Each row is a point on a tangle of strands that fork, close into loops and nearly touch. The rows are in no order.
Two points are linked if the straight distance between their rows is under 56.3.
Q286: -11 12 16 -12 0 10 11 0 -6 6 -16 -15 -12 11 -2 -8 -2 -4 2 7 22 4 -27 7 8 9 14 5 9 10 11 3 14 0 4 -15
Q367: -12 -9 4 1 -10 -5 -11 4 5 13 -7 -26 -16 18 -20 -1 10 8 -2 8 -11 -5 10 8 -3 7 -9 -12 -9 1 10 12 -9 4 2 -8
Q930: -6 7 -2 -3 -4 10 -1 8 1 0 -2 -1 -4 6 -9 -18 1 -5 -2 -8 1 0 8 -5 12 13 2 3 -1 16 34 25 11 6 16 -10
Q940: 13 -16 17 7 -27 2 15 -6 -2 -16 0 -7 14 4 11 4 -1 7 0 4 12 -6 -12 -3 -20 8 7 6 8 -13 -4 -2 6 -19 -5 13
Q612: -11 8 7 -7 2 -9 0 -5 -10 -18 0 9 7 -17 7 -9 -13 5 14 9 15 3 -12 6 17 5 9 17 17 15 17 -11 14 2 22 -7
Q70: 2 5 -8 1 4 -8 -1 -1 -12 4 -12 -1 -17 12 -18 14 3 -3 -5 0 -9 19 0 4 0 6 -2 -20 -18 -9 1 15 -7 -5 -10 -16
Q253: -8 7 -14 7 16 2 -5 9 -7 -1 -6 32 16 -27 6 2 -16 -10 -2 -7 -9 -3 4 -11 19 1 -5 12 -13 7 5 15 11 1 -2 -23
Q185: -10 -7 -3 12 -19 1 -14 -1 -4 6 -15 25 7 -12 -3 -2 23 -2 -12 11 4 -1 -7 3 -12 -16 11 4 -10 -13 -22 -12 1 -4 -21 -4
Q50: -1 24 -15 -12 28 9 13 2 8 11 6 -3 -5 11 6 1 1 -11 -13 -4 -5 -14 -10 -11 -5 -15 -13 -12 -5 0 -13 2 -17 14 -14 8
Q359: 10 -1 -24 -3 12 5 3 2 21 1 6 11 -5 4 -18 -1 6 -4 6 -6 -11 7 20 -3 4 -8 -26 -4 8 -1 3 14 -21 3 -2 17
Q567: 0 -16 6 1 -3 -1 -14 0 13 9 1 -14 -3 -4 -16 12 -8 2 4 -1 -14 -13 -5 -3 -22 1 -19 -4 -9 5 -2 -17 -13 -10 -7 8
Q335: -6 22 -1 -6 15 8 3 6 -4 21 6 9 3 -3 15 -13 -2 -4 -9 -9 -8 17 13 -2 16 -1 22 -2 -2 0 6 2 6 18 12 -6
Q94: -11 -16 -1 -1 -3 2 -17 13 12 22 11 -9 7 3 -1 -8 1 1 -9 -8 -25 -13 27 -3 -2 -4 -14 -9 -5 7 9 1 -11 10 -2 12
Q585: 9 -7 10 -2 -12 21 3 -6 0 -7 -10 18 -2 -16 0 -4 -12 0 15 4 27 2 -23 -10 5 1 4 20 17 4 10 -13 11 -2 -5 -7
Q544: -18 8 -1 6 10 -24 0 -6 1 -5 13 -19 0 -18 -3 -4 -4 10 11 14 -10 15 11 6 8 -8 4 5 -10 2 -5 -8 -6 1 28 4
Q560: -13 -8 5 0 0 -12 -17 -1 -24 -15 -4 4 -4 1 2 20 -7 10 13 6 -5 1 2 11 15 17 1 -8 4 6 12 0 13 1 12 -38
Q767: -2 -7 11 -5 5 -17 -1 -5 -18 -7 3 12 12 -1 7 15 -17 -6 -4 -10 -5 7 -6 16 -3 11 1 -2 -5 10 7 -7 14 -19 0 -5
Q167: -21 5 -5 -1 22 -15 -7 -3 -8 -11 8 -14 -2 -11 9 9 -1 14 16 13 -20 0 12 7 17 1 -4 0 -10 -2 -8 -5 2 7 26 -21
Q472: 21 17 8 8 -14 -5 -2 -3 -9 7 0 -26 -3 21 11 -1 9 7 -9 5 9 -9 -6 2 -21 26 17 -4 -2 3 -3 -10 -2 -14 15 12
Q643: -24 -14 5 7 -13 -6 2 8 15 -3 -4 -17 8 -1 -4 -21 24 5 -2 17 0 -11 -3 5 1 -7 1 10 -6 -7 -13 3 11 -2 6 12
Q934: 18 -6 2 12 -13 18 -1 7 6 7 -2 1 -11 -2 -5 -4 1 8 11 0 -2 25 23 -13 14 3 14 -4 9 -17 1 10 -5 9 8 2
Q184: 0 6 7 -6 3 1 -1 -13 -7 5 -3 -6 -13 8 7 13 -6 4 4 11 12 -10 -20 4 -14 -8 4 -3 4 -10 -13 -27 -12 10 -12 -5
Q143: -2 2 1 -7 19 -5 2 -10 -1 14 -8 -2 -14 -1 -10 12 -6 -6 2 -4 -5 36 -4 10 11 0 1 -12 -16 -2 -6 1 5 -5 -8 -11
Q40: 18 10 -3 0 2 -15 -9 2 3 5 9 2 10 1 -4 0 5 -5 -12 -19 -13 9 21 2 -19 3 6 -6 -5 10 1 -2 -7 -11 2 23
Q273: 5 20 -1 -12 6 -13 -9 -8 -2 12 3 -4 -6 28 8 -6 17 2 -12 -3 -2 -15 -2 20 -19 9 -1 -10 0 7 -6 -16 -12 0 -1 19
Q630: -1 -3 10 2 -1 -20 5 -9 -7 -3 17 5 16 -10 9 2 -9 2 -6 1 2 11 4 7 -14 -14 12 -2 3 -6 -7 -15 -7 -1 -1 20
Q632: -11 13 -18 -15 34 2 4 3 6 7 9 7 2 -3 -3 -4 -12 -7 2 -5 -17 10 13 0 22 -5 -18 -2 -1 10 13 11 -2 10 13 0
Q512: 25 17 -2 9 -20 5 10 -4 -5 -6 -7 -13 -1 19 12 -8 19 9 -8 8 18 2 -10 5 -8 21 21 6 7 -6 -11 0 5 -16 10 19
Q443: -10 -4 11 17 -30 -10 8 -3 -18 -19 2 1 16 -12 15 -3 -4 4 -10 11 13 7 -10 -1 1 6 28 15 -6 -2 6 3 16 -12 9 -9
Q597: 21 11 2 11 -8 9 -2 -7 -13 0 0 0 4 -3 16 15 2 -7 -13 -8 1 1 -7 -3 -26 10 13 11 -15 -11 -22 -19 8 -22 -1 4
Q162: -5 -17 0 2 -3 4 14 -1 6 -7 -6 1 2 0 6 9 6 2 5 15 2 -6 -12 2 -2 -11 -8 5 -8 -26 -23 -7 -2 -5 -14 5
Q684: -8 -20 -9 9 -7 -2 0 9 1 -16 0 -6 7 4 17 7 20 12 9 14 -12 -22 11 4 6 -7 -9 3 -5 -28 -31 -4 -2 2 1 6
Q435: -9 19 7 1 -7 -6 3 -12 -16 -2 0 -5 -5 -3 10 3 -1 6 -1 19 18 -1 -15 5 -6 -12 26 10 7 -9 -5 -21 -8 17 7 -9
Q926: 31 -13 -6 2 6 14 -4 -12 1 2 6 23 4 -20 8 4 -10 -10 5 -18 9 25 0 -10 2 -7 -2 0 4 -6 -10 -7 3 -1 -24 -3
Q479: 2 -17 -1 -12 6 -4 0 -5 14 9 7 9 11 11 13 -6 9 -3 -1 -8 -1 -3 5 9 -8 -12 -14 -8 11 -5 -14 -15 -5 0 -25 28
Q764: -3 -14 24 -3 -20 -3 -18 0 -7 15 -12 -8 -11 13 -4 -6 4 10 6 4 15 10 4 11 6 14 12 -6 20 4 9 -8 9 -3 1 -7
Q712: -4 -9 -1 7 -9 0 -15 2 2 16 -3 22 -1 -4 -22 -5 -4 -9 -13 -12 2 4 3 -7 -7 -13 -4 -18 5 13 14 10 -7 8 -26 -4
Q461: 0 8 5 -9 9 -7 9 -6 6 6 19 11 13 6 14 -11 2 -4 -13 -10 6 1 -5 7 -13 -18 10 -6 13 6 -5 -12 -3 9 -13 27
Q440: 25 -18 3 3 -14 4 -9 -11 5 -12 -6 22 7 -10 -12 9 -1 -2 5 -11 9 -3 -11 -8 -23 2 -16 7 1 2 -4 -8 0 -28 -24 12
Q210: 13 -23 10 8 -25 -7 11 8 -1 -20 -1 -10 6 15 6 7 9 10 1 5 1 -17 1 2 -8 9 -1 -1 -2 -20 -4 13 0 -11 -5 11
Q901: -2 -13 7 0 -2 8 0 -12 0 7 -10 3 -8 -6 0 10 -2 2 9 13 14 5 -21 4 -5 -15 -2 -1 0 -16 -21 -19 -7 1 -25 -6
Q503: 10 19 -6 -15 6 -12 -11 0 -8 2 7 -6 -7 28 9 1 1 0 -4 -12 -14 -12 12 17 -7 23 -3 -9 8 11 15 -4 -10 2 14 6
Q250: 13 10 7 0 2 9 -10 0 0 17 19 -5 -3 5 11 6 -16 3 -5 -8 -4 -14 7 -18 -17 -7 9 -10 10 -1 -3 -24 -22 20 -4 8
Q155: -4 -39 7 10 -18 -7 5 15 -4 -18 3 4 17 7 11 15 0 6 0 -2 -11 -20 9 5 1 2 -7 -7 -3 -16 -6 14 10 -8 -12 -1
Q430: -14 -18 -24 13 -6 -11 -9 11 3 -19 8 10 11 -8 -8 -5 15 7 5 1 -17 -19 36 -5 15 -6 -22 -4 3 3 0 22 -8 11 8 -2
Q683: -11 0 -11 1 5 11 8 12 -4 2 1 -5 8 -5 3 2 -5 -6 -8 3 -13 -32 -3 -21 -1 0 -17 3 -21 3 11 22 -4 9 -7 -18
Q215: 6 17 4 -11 4 2 -1 0 -3 4 8 -26 -13 17 4 3 -13 -1 -4 -6 -4 -18 -8 -5 -13 20 0 -1 -1 13 22 -4 -7 1 13 -6
Q199: -11 -23 -2 7 -8 -17 -6 10 -2 -7 10 16 32 -16 5 1 -11 -4 -7 -3 -8 -33 9 -9 -7 -12 -16 4 -1 8 7 7 -6 5 -11 6
Q509: 17 2 5 2 7 24 -3 -3 28 14 9 3 -4 -1 -1 -13 -4 -13 -1 -18 9 5 -10 -18 -3 -12 -1 -9 10 15 2 -6 -1 10 -15 15
Q110: -6 -7 6 -7 -5 -7 -13 2 0 1 -5 6 1 6 -4 -11 10 5 2 -2 1 6 10 11 4 7 2 -4 14 8 10 -8 10 -5 8 9
Q665: 15 18 -18 -8 29 17 5 -5 1 11 5 7 -2 -4 13 9 -8 -16 -9 -14 -5 3 -4 -16 -1 -12 -10 -6 -10 -5 -25 -4 -11 10 -23 0
Q795: 14 -3 7 -8 6 17 4 6 1 4 5 -14 -12 1 16 11 -19 7 18 0 -3 -7 9 -11 12 14 3 3 14 -10 5 -11 -6 13 15 -8
Q563: 14 -23 8 0 -11 -1 -9 -3 -5 11 -3 10 -5 16 5 8 -1 1 -3 -12 3 7 10 2 -2 3 0 -21 7 -10 -1 0 -7 4 -30 -1
Q243: -12 1 -16 7 8 -9 -11 -3 -22 -28 -1 3 -8 -5 8 17 4 15 14 8 -12 3 11 6 22 8 0 -5 -5 -3 -5 7 6 6 19 -36
Q402: 8 6 16 -10 0 14 -2 5 -10 9 4 -5 -9 9 24 1 -14 -1 5 -6 6 -2 3 -3 10 18 15 -1 18 3 15 -15 4 14 9 -15
Q139: 1 2 -6 3 3 -7 -4 2 -19 -6 -4 -7 -7 5 0 27 -3 0 -4 3 -21 -3 5 1 -5 13 -5 -12 -27 -11 -6 11 -3 -6 -2 -27
Q320: 26 21 -4 15 -15 -3 5 -4 -9 -14 9 6 12 -6 10 4 3 -6 -15 -8 4 -3 0 -10 -30 2 21 15 -4 -1 -7 -6 -3 -13 7 14
Q874: 12 4 -14 4 4 17 3 4 27 5 6 18 2 -8 -19 -16 3 -13 -1 -15 0 7 6 -15 -2 -14 -9 -1 9 16 8 14 -5 4 -7 18
Q636: -13 -21 -11 4 -12 -20 -5 3 -6 -30 -3 23 12 -9 -20 2 4 0 6 -2 -1 -10 6 7 8 -4 -19 0 6 7 14 20 11 -8 -1 -3
Q717: -16 15 9 2 -6 -4 -2 -6 -9 1 -3 -2 5 -6 7 -8 5 -1 -13 12 14 -7 -21 5 -13 -5 20 7 -5 7 2 -16 7 4 4 -4
Q30: -7 1 -13 9 -3 -15 16 3 8 -25 16 -1 12 -13 6 -8 12 8 6 11 -10 -2 13 -3 5 -17 2 15 -2 -16 -18 4 -8 5 19 18
Q77: 4 12 -20 -6 0 4 -2 3 -7 -14 -19 35 0 1 -4 -10 19 -14 -4 -10 1 13 1 9 15 7 1 7 -3 2 0 14 21 -13 -6 -11
Q47: -4 -4 -16 -2 8 10 -2 11 -1 -5 -13 31 11 -12 -2 -1 4 -12 -3 -7 -7 -1 5 -5 13 -4 -16 5 -7 2 -4 16 12 -5 -12 -9
Q457: -11 2 -20 -6 19 -11 -5 6 -6 4 6 2 0 -3 -9 12 -6 0 -4 0 -29 3 24 -2 16 -8 -23 -13 -6 0 6 22 -16 8 2 -11
Q909: -28 -18 1 -10 8 1 -1 6 23 9 -3 -10 4 3 -15 -6 -2 -2 5 2 -12 -7 -2 9 7 -1 -29 3 -8 13 9 8 9 -9 0 6
Q113: 0 23 -4 0 15 -2 1 -9 1 3 1 -12 -17 -13 -24 8 -15 -1 2 7 -1 9 -12 -6 -7 -8 2 -2 -9 12 7 -3 -10 3 12 -11
Q434: 9 10 -7 -7 7 -5 0 -16 -4 4 -11 8 -13 15 -2 -7 22 -2 -6 -1 14 23 -11 20 2 -1 9 -9 5 -3 -11 -3 3 -6 -12 6
Q266: -11 -5 13 -4 -2 -14 7 -2 2 11 -6 -28 -10 21 -3 -2 3 8 2 6 3 28 3 15 13 1 11 -15 5 -12 -7 11 5 -6 4 2
Q686: -1 -2 -6 11 -8 -16 18 7 4 -13 11 -9 13 2 2 -5 12 6 -7 2 -17 7 19 1 -1 -11 11 0 -11 -21 -11 20 -6 -1 6 19
Q420: 8 -5 11 8 -5 -5 2 -8 9 -5 7 -23 -2 -18 -13 14 -20 6 11 8 4 -5 -12 -12 -20 -7 -4 7 -4 4 1 -15 -14 -9 8 8
Q54: -20 -27 -5 14 -11 -6 8 8 8 -16 -1 19 10 -14 -12 -8 -2 6 11 11 6 -1 1 0 19 -16 -11 7 5 -9 -1 20 10 5 -3 0
Q802: 19 3 1 6 -6 10 10 3 6 2 4 0 -4 5 5 -4 4 4 -2 -1 2 8 6 -10 -1 -4 14 -2 10 -14 -1 3 -7 8 1 9
Q123: 10 -1 4 -6 16 8 -4 -8 4 15 -5 1 -16 -11 -8 3 -14 -3 14 -8 3 37 0 -1 16 6 6 -2 2 6 1 -6 8 -4 3 -8
Q36: 1 5 14 -3 -5 14 21 3 3 5 -7 -18 -13 8 -6 -6 -5 2 7 9 26 14 -12 0 18 -6 22 3 20 -7 7 15 4 11 0 -10
Q707: -7 0 5 2 2 -17 5 -6 -21 -17 -1 -6 5 -9 -3 23 -17 -1 -3 6 -6 -5 -14 6 -9 7 -5 2 -23 0 8 4 7 -15 5 -20
Q716: -1 5 -1 13 -9 5 -4 -5 -13 1 -4 17 9 -20 7 13 -3 -8 -13 0 3 4 -10 -2 -15 -13 16 10 -20 -13 -22 -15 3 -7 -16 -8
Q179: 11 8 1 -2 -1 -3 -5 -13 -14 -13 -2 25 1 -21 0 3 -16 1 11 1 18 16 -10 1 4 2 9 15 17 6 11 -22 8 -5 9 -3
Q69: 15 16 2 0 4 1 -10 2 -14 7 17 3 8 3 20 10 -17 -7 -14 -19 -7 -13 11 -8 -22 8 9 2 -1 2 -7 -22 -11 5 -1 -1
Q468: -4 -7 1 0 7 4 -17 -1 1 16 -6 13 -12 -14 -19 0 -19 0 16 -2 -1 24 9 -1 21 2 -4 -3 8 9 17 1 0 7 6 -16
Q261: 1 5 -18 -6 11 -13 6 -15 1 -3 -7 20 -10 6 -14 2 15 -9 -2 2 8 13 -9 14 -2 -14 -11 -10 2 -1 -10 3 -11 0 -24 4
Q760: -9 -12 -3 -1 5 -5 -11 3 27 9 2 -12 0 -12 -22 -2 0 0 9 1 -18 0 1 3 -10 -1 -30 6 -7 14 0 -7 -7 -13 7 17
Q726: 23 -1 -11 5 12 25 -1 -5 1 9 1 13 -5 -15 10 13 -11 -9 3 -9 4 4 -4 -24 -3 -9 -7 0 -4 -12 -21 -10 -9 8 -23 -8
Q328: -6 3 -18 7 3 2 6 3 12 -14 -1 8 -4 -13 -7 -12 17 4 11 14 -7 9 7 -1 13 -8 -6 15 3 -11 -14 3 -2 2 16 6
Q398: 4 5 2 -5 -2 4 -9 -3 -3 4 6 -9 -7 3 14 6 -1 9 8 11 1 -32 -3 -6 -13 1 -2 6 9 -6 -7 -30 -19 15 7 4
Q580: -29 -13 9 -6 10 7 -11 8 8 12 -12 2 8 -10 -5 -9 -2 -1 7 6 -8 -14 -10 2 11 1 -18 8 -15 11 7 0 15 -1 -1 -14
Q458: 4 18 -13 0 20 7 0 7 -14 4 2 23 11 -24 12 10 -28 -13 -11 -10 -6 -10 2 -24 1 -8 -6 6 -6 5 -1 6 -6 9 -10 -18
Q602: -4 15 -20 -12 20 -17 2 -11 0 -5 0 17 -7 -3 -18 6 2 -4 5 10 2 2 -6 10 -1 -14 -17 0 7 3 -2 -12 -15 5 -2 3
Q621: 7 11 -2 13 3 -3 -9 7 10 16 9 7 11 -21 -9 -7 -2 -5 -11 -13 -14 14 18 -10 -10 -14 9 -3 -11 9 -5 1 -8 3 2 15
Q254: -3 10 -13 -11 13 20 14 10 0 -6 -6 -7 -1 10 6 6 3 -5 1 1 -9 -30 -11 -14 5 11 -18 6 -12 -3 5 15 2 4 3 -13
Q431: 13 17 18 1 -2 9 7 1 3 12 6 -34 -9 14 5 3 -10 0 -7 -2 7 -4 -12 -7 -16 10 14 -6 2 8 4 -8 -3 -4 10 10
Q60: -15 -12 19 7 -15 -1 -4 4 6 15 -9 -29 -12 3 -14 1 3 8 3 16 9 -7 -7 -1 -9 -8 7 -4 -3 -1 -2 0 -10 6 -5 -10
Q141: 6 11 -13 -16 18 -8 7 4 -11 -5 7 13 0 22 15 3 0 -5 -4 -15 -10 -1 19 11 13 10 -2 -10 12 -3 10 10 -2 8 4 2
Q660: 19 1 9 -12 8 16 -1 -10 17 15 6 -11 -7 14 11 -13 -2 -8 0 -18 12 10 -9 0 3 3 3 -8 14 18 5 -9 7 2 -4 17
Q452: 3 29 -5 13 -3 -3 12 -7 -11 -10 -2 -10 -7 -16 -12 5 -3 -2 -9 13 8 15 -14 -11 -8 -4 24 7 -16 -1 8 8 -2 0 12 -13
Q866: -2 26 -2 3 6 2 23 -7 2 -11 -3 -19 -2 -6 -10 3 -3 -8 -10 8 12 -3 -34 -5 -14 -4 9 10 -20 6 2 3 5 -15 7 2
Q291: 14 -22 25 -1 -14 4 -14 -3 -5 14 -7 -8 -8 17 5 5 -7 2 4 -11 5 12 2 3 -2 21 6 -14 7 0 6 -6 6 -13 -12 -1
Q763: -11 0 8 5 -19 -21 12 -7 -16 -29 3 5 9 -10 1 -5 -9 7 4 13 24 4 -14 5 7 -2 18 10 13 3 17 4 8 0 10 -6
Q57: 9 -1 -2 8 -11 6 16 11 -10 -17 10 17 23 -7 20 8 -8 -7 -9 -8 1 -17 4 -14 -6 -2 6 11 0 -11 0 9 0 7 -4 -2
Q38: 5 8 8 -11 -4 1 5 -1 2 -7 -10 -24 -15 20 8 -8 11 13 17 17 17 -11 -7 12 10 10 3 11 22 -8 -5 -4 0 -1 18 6
Q345: -20 -34 10 -4 0 -8 3 9 3 -16 2 -15 11 13 9 8 -3 9 6 1 -11 -19 -3 14 10 6 -13 -8 -4 0 -1 8 20 -12 3 -3
Q467: -9 -19 4 -9 2 7 -14 4 22 26 5 -1 -2 10 -1 -12 4 2 1 -2 -5 -10 8 3 -3 -7 -17 -8 15 5 -1 -19 -10 12 -12 18
Q51: -9 -22 1 3 -8 12 -9 4 21 25 -3 4 -9 9 -21 -12 7 -4 -3 -6 4 3 7 4 0 -9 -14 -15 9 3 9 10 -3 6 -20 5
Q20: 2 -9 -7 8 -14 5 1 13 -2 -9 4 16 23 -16 4 -3 -1 -3 -11 -2 -1 -32 8 -23 -14 -13 -8 9 -2 -3 -3 7 -13 12 -17 5
Q568: -4 14 2 -11 9 20 0 1 6 10 -11 -2 -12 4 -13 -11 -6 -7 1 -4 9 0 -14 -7 8 10 1 4 0 18 25 10 11 2 8 -13
Q770: -16 -4 3 3 -1 3 -20 4 -3 5 0 -6 1 -14 2 -8 8 9 7 5 -12 -18 10 -6 10 10 -6 5 -18 16 10 -2 7 6 12 -28
Q976: 14 13 -10 -5 22 15 17 -4 13 7 -2 -19 -18 16 -11 9 -4 -8 -4 -6 -4 6 -16 -5 -3 -3 -13 -15 -14 1 -8 10 -13 0 -12 5
Q914: -27 -16 11 -4 -2 -18 5 2 4 -10 -1 -23 12 8 7 -6 11 9 2 11 -6 -8 -4 19 5 0 -5 2 -6 -2 -10 -3 18 -14 12 11
Q740: -9 -2 11 1 3 -22 9 -7 9 -2 13 -12 17 -15 -2 -9 -7 7 5 8 3 18 1 10 0 -7 7 7 7 7 -4 -9 6 -12 20 28
Q480: 8 -17 -5 9 -10 3 -12 5 -2 1 -7 15 -10 -3 -21 4 -2 4 11 -4 -9 16 23 -6 14 3 -8 -8 6 -6 13 15 -5 4 2 -11
Q611: 6 0 13 -16 11 16 0 -1 5 13 -10 -21 -9 13 15 -2 2 6 16 3 7 8 -6 7 13 16 3 9 11 -3 -12 -16 14 -10 12 5
Q212: 1 -2 0 -5 -9 9 3 7 14 -4 -11 -28 -19 22 -12 -14 17 9 15 10 12 -22 1 5 8 14 -9 7 10 0 9 14 -1 0 18 7
Q513: 25 -17 -3 7 -8 14 -5 -7 14 0 -7 23 4 -10 -7 -3 9 -3 7 -13 6 13 -1 -8 -7 -5 -10 1 4 -4 -15 -5 0 -12 -25 11
Q786: -6 -18 -9 12 -8 -3 -14 17 11 4 6 2 9 -4 -8 -6 13 5 -3 -5 -28 -7 40 -4 4 -5 -16 -2 -6 -3 -3 17 -7 7 4 7
Q989: 4 11 -9 -12 8 -16 1 -3 7 -9 3 9 7 8 -10 -10 12 -4 -4 -12 -3 7 4 11 -5 3 -6 2 7 14 6 1 5 -14 7 27
Q862: -22 -21 3 3 -7 -24 4 7 -1 -11 4 14 25 -5 -6 -2 -9 -2 -8 -6 -4 -18 -5 7 0 -6 -12 -1 -12 12 15 21 12 -7 -10 3
Q605: 5 16 -3 5 -4 10 11 -5 7 -8 -18 -24 -13 0 -12 3 12 3 4 18 16 0 -26 -3 -7 4 4 11 -9 -2 -12 0 2 -18 9 0
Q975: -5 -7 -20 -3 11 12 -7 7 -5 6 -12 10 -17 8 -14 6 2 -2 7 4 -10 6 19 -5 25 1 -25 -14 5 -8 9 22 -10 11 -3 -19
Q675: 1 -5 21 6 -13 16 13 6 9 12 -5 -31 -12 5 -1 0 -4 7 6 14 18 -2 -13 -6 1 -14 19 1 12 -11 -2 6 -9 16 -4 -7
Q827: 8 -11 3 2 -6 -4 4 -6 1 4 6 6 -6 9 -15 11 -13 -4 -12 -7 3 1 -6 -5 -14 -12 -4 -22 4 0 12 10 -18 8 -30 0
Q613: -6 1 1 13 -5 -10 -22 9 1 20 6 16 16 -19 -14 -8 -10 -6 -17 -14 -9 3 15 -9 -12 -11 5 -5 -9 19 11 7 -8 9 -9 -1
Q524: 14 19 -17 -7 3 3 8 -8 -5 -7 -11 23 -12 12 -6 -14 17 -7 -1 -9 11 26 0 11 18 7 12 -1 11 -1 8 15 9 -3 -1 2
Q647: 3 -10 -3 -10 12 -9 -1 5 -8 -18 6 16 12 7 10 15 -11 -1 2 -15 -14 3 15 11 16 13 -10 -8 6 7 8 10 13 -9 6 -6
Q247: 1 11 -20 -1 14 -11 1 -5 10 0 3 5 -12 0 -16 -2 10 1 10 5 -12 19 15 4 5 -6 -14 -2 5 -7 -10 3 -17 6 12 13
Q578: 13 18 1 -4 12 0 4 -9 -16 5 11 6 2 9 28 15 -6 -11 -15 -17 1 -2 -2 8 -18 6 11 1 -8 -10 -19 -21 -1 -2 -9 4
Q308: -9 19 13 -5 10 -3 -5 -10 -3 5 6 -2 6 -13 5 -5 -12 -1 -4 2 15 2 -19 2 -13 0 14 10 2 19 2 -31 12 -7 13 9
Q330: 2 9 12 -11 7 13 15 2 -7 7 6 7 1 11 26 -8 -7 -5 -1 -11 9 16 0 4 19 8 21 -1 15 0 9 -4 16 11 2 -3
Q133: -17 -14 -1 14 -15 -2 -3 7 0 -5 -7 32 18 -23 -3 -9 6 -2 -5 7 9 2 -7 2 7 -17 6 15 -3 -9 -8 -1 10 -1 -14 -2
Q97: 18 -23 17 1 -17 15 2 -7 2 -10 -3 9 5 -6 -2 9 -16 3 11 -3 16 -10 -17 -8 -14 0 -7 6 11 -2 5 -9 2 -11 -19 1
Q35: -10 9 0 3 -4 -13 5 1 -17 -3 1 -16 -8 20 16 0 17 10 -8 14 -7 -7 9 12 3 5 17 -8 -9 -18 -8 2 -6 15 8 -10
Q49: -20 0 12 -7 -1 -3 -14 1 -7 7 -2 -23 -9 13 3 -9 10 9 -1 7 -10 -10 5 6 5 15 1 -5 -10 10 13 5 11 3 13 -22
Q432: -3 25 -9 -1 -1 2 -4 8 -11 4 -3 11 -5 5 -1 -14 12 -7 -16 -9 -6 11 13 -1 6 10 20 -2 -4 8 20 22 9 12 12 -17
Q897: 13 3 8 -10 9 16 -4 -8 21 14 -5 -14 -8 8 -1 -16 10 3 12 -5 17 19 -4 4 6 6 -2 4 25 18 -5 -14 12 -11 9 22
Q651: -8 3 -10 -12 9 16 5 9 16 3 -6 -18 -8 15 -4 -9 14 -2 4 7 -4 -30 -5 -4 1 6 -23 6 -6 -1 2 6 -2 6 7 4
Q163: 5 -3 5 6 -6 7 5 -1 9 -10 -7 -16 -4 -15 -13 1 1 6 14 12 4 -4 -10 -8 -4 4 -4 16 -4 3 -1 -6 1 -12 15 4
Q549: 0 10 4 -8 13 16 -1 -9 12 8 -10 2 -3 -16 1 -12 1 -5 4 1 18 6 -28 0 -2 0 -1 15 0 17 -11 -28 21 -15 1 5
Q339: 3 5 -2 18 -22 -6 10 5 -12 -21 9 3 19 -15 17 -2 5 -6 -14 0 -2 -10 5 -11 -8 0 18 18 -15 -7 -4 7 0 -2 5 -4
Q540: -13 -1 15 0 -11 -9 9 1 -19 -2 -8 -21 -10 20 10 5 3 6 -3 15 6 9 -4 13 10 8 24 -9 1 -15 0 8 6 6 4 -18
Q347: 3 11 -10 4 -7 -20 7 6 -14 -9 9 -5 7 13 11 2 15 0 -15 -2 -14 -9 20 3 -8 2 11 -6 -9 -13 -2 17 -12 9 3 3

A fork is a point with three links, a tip a point with one. Leave the first point through the second and follow the links. Name the first fork or tip that comes.
Q683, Q254 | Q247
Q452, Q866 | Q795
Q560, Q243 | Q467
Q613, Q621 | Q712
Q57, Q20 | Q597
Q795, Q402 | Q113
Q359, Q874 | Q683
Q716, Q185 | Q339

A piece is two or more points that can be reached from each other along the links. Count, over all rows, the pieces, the separate loops (a circle has one, a figure eight two, a Y none), the forks (points with three links) and the tips (points with one).
pieces | 5
loops | 2
forks | 9
tips | 15
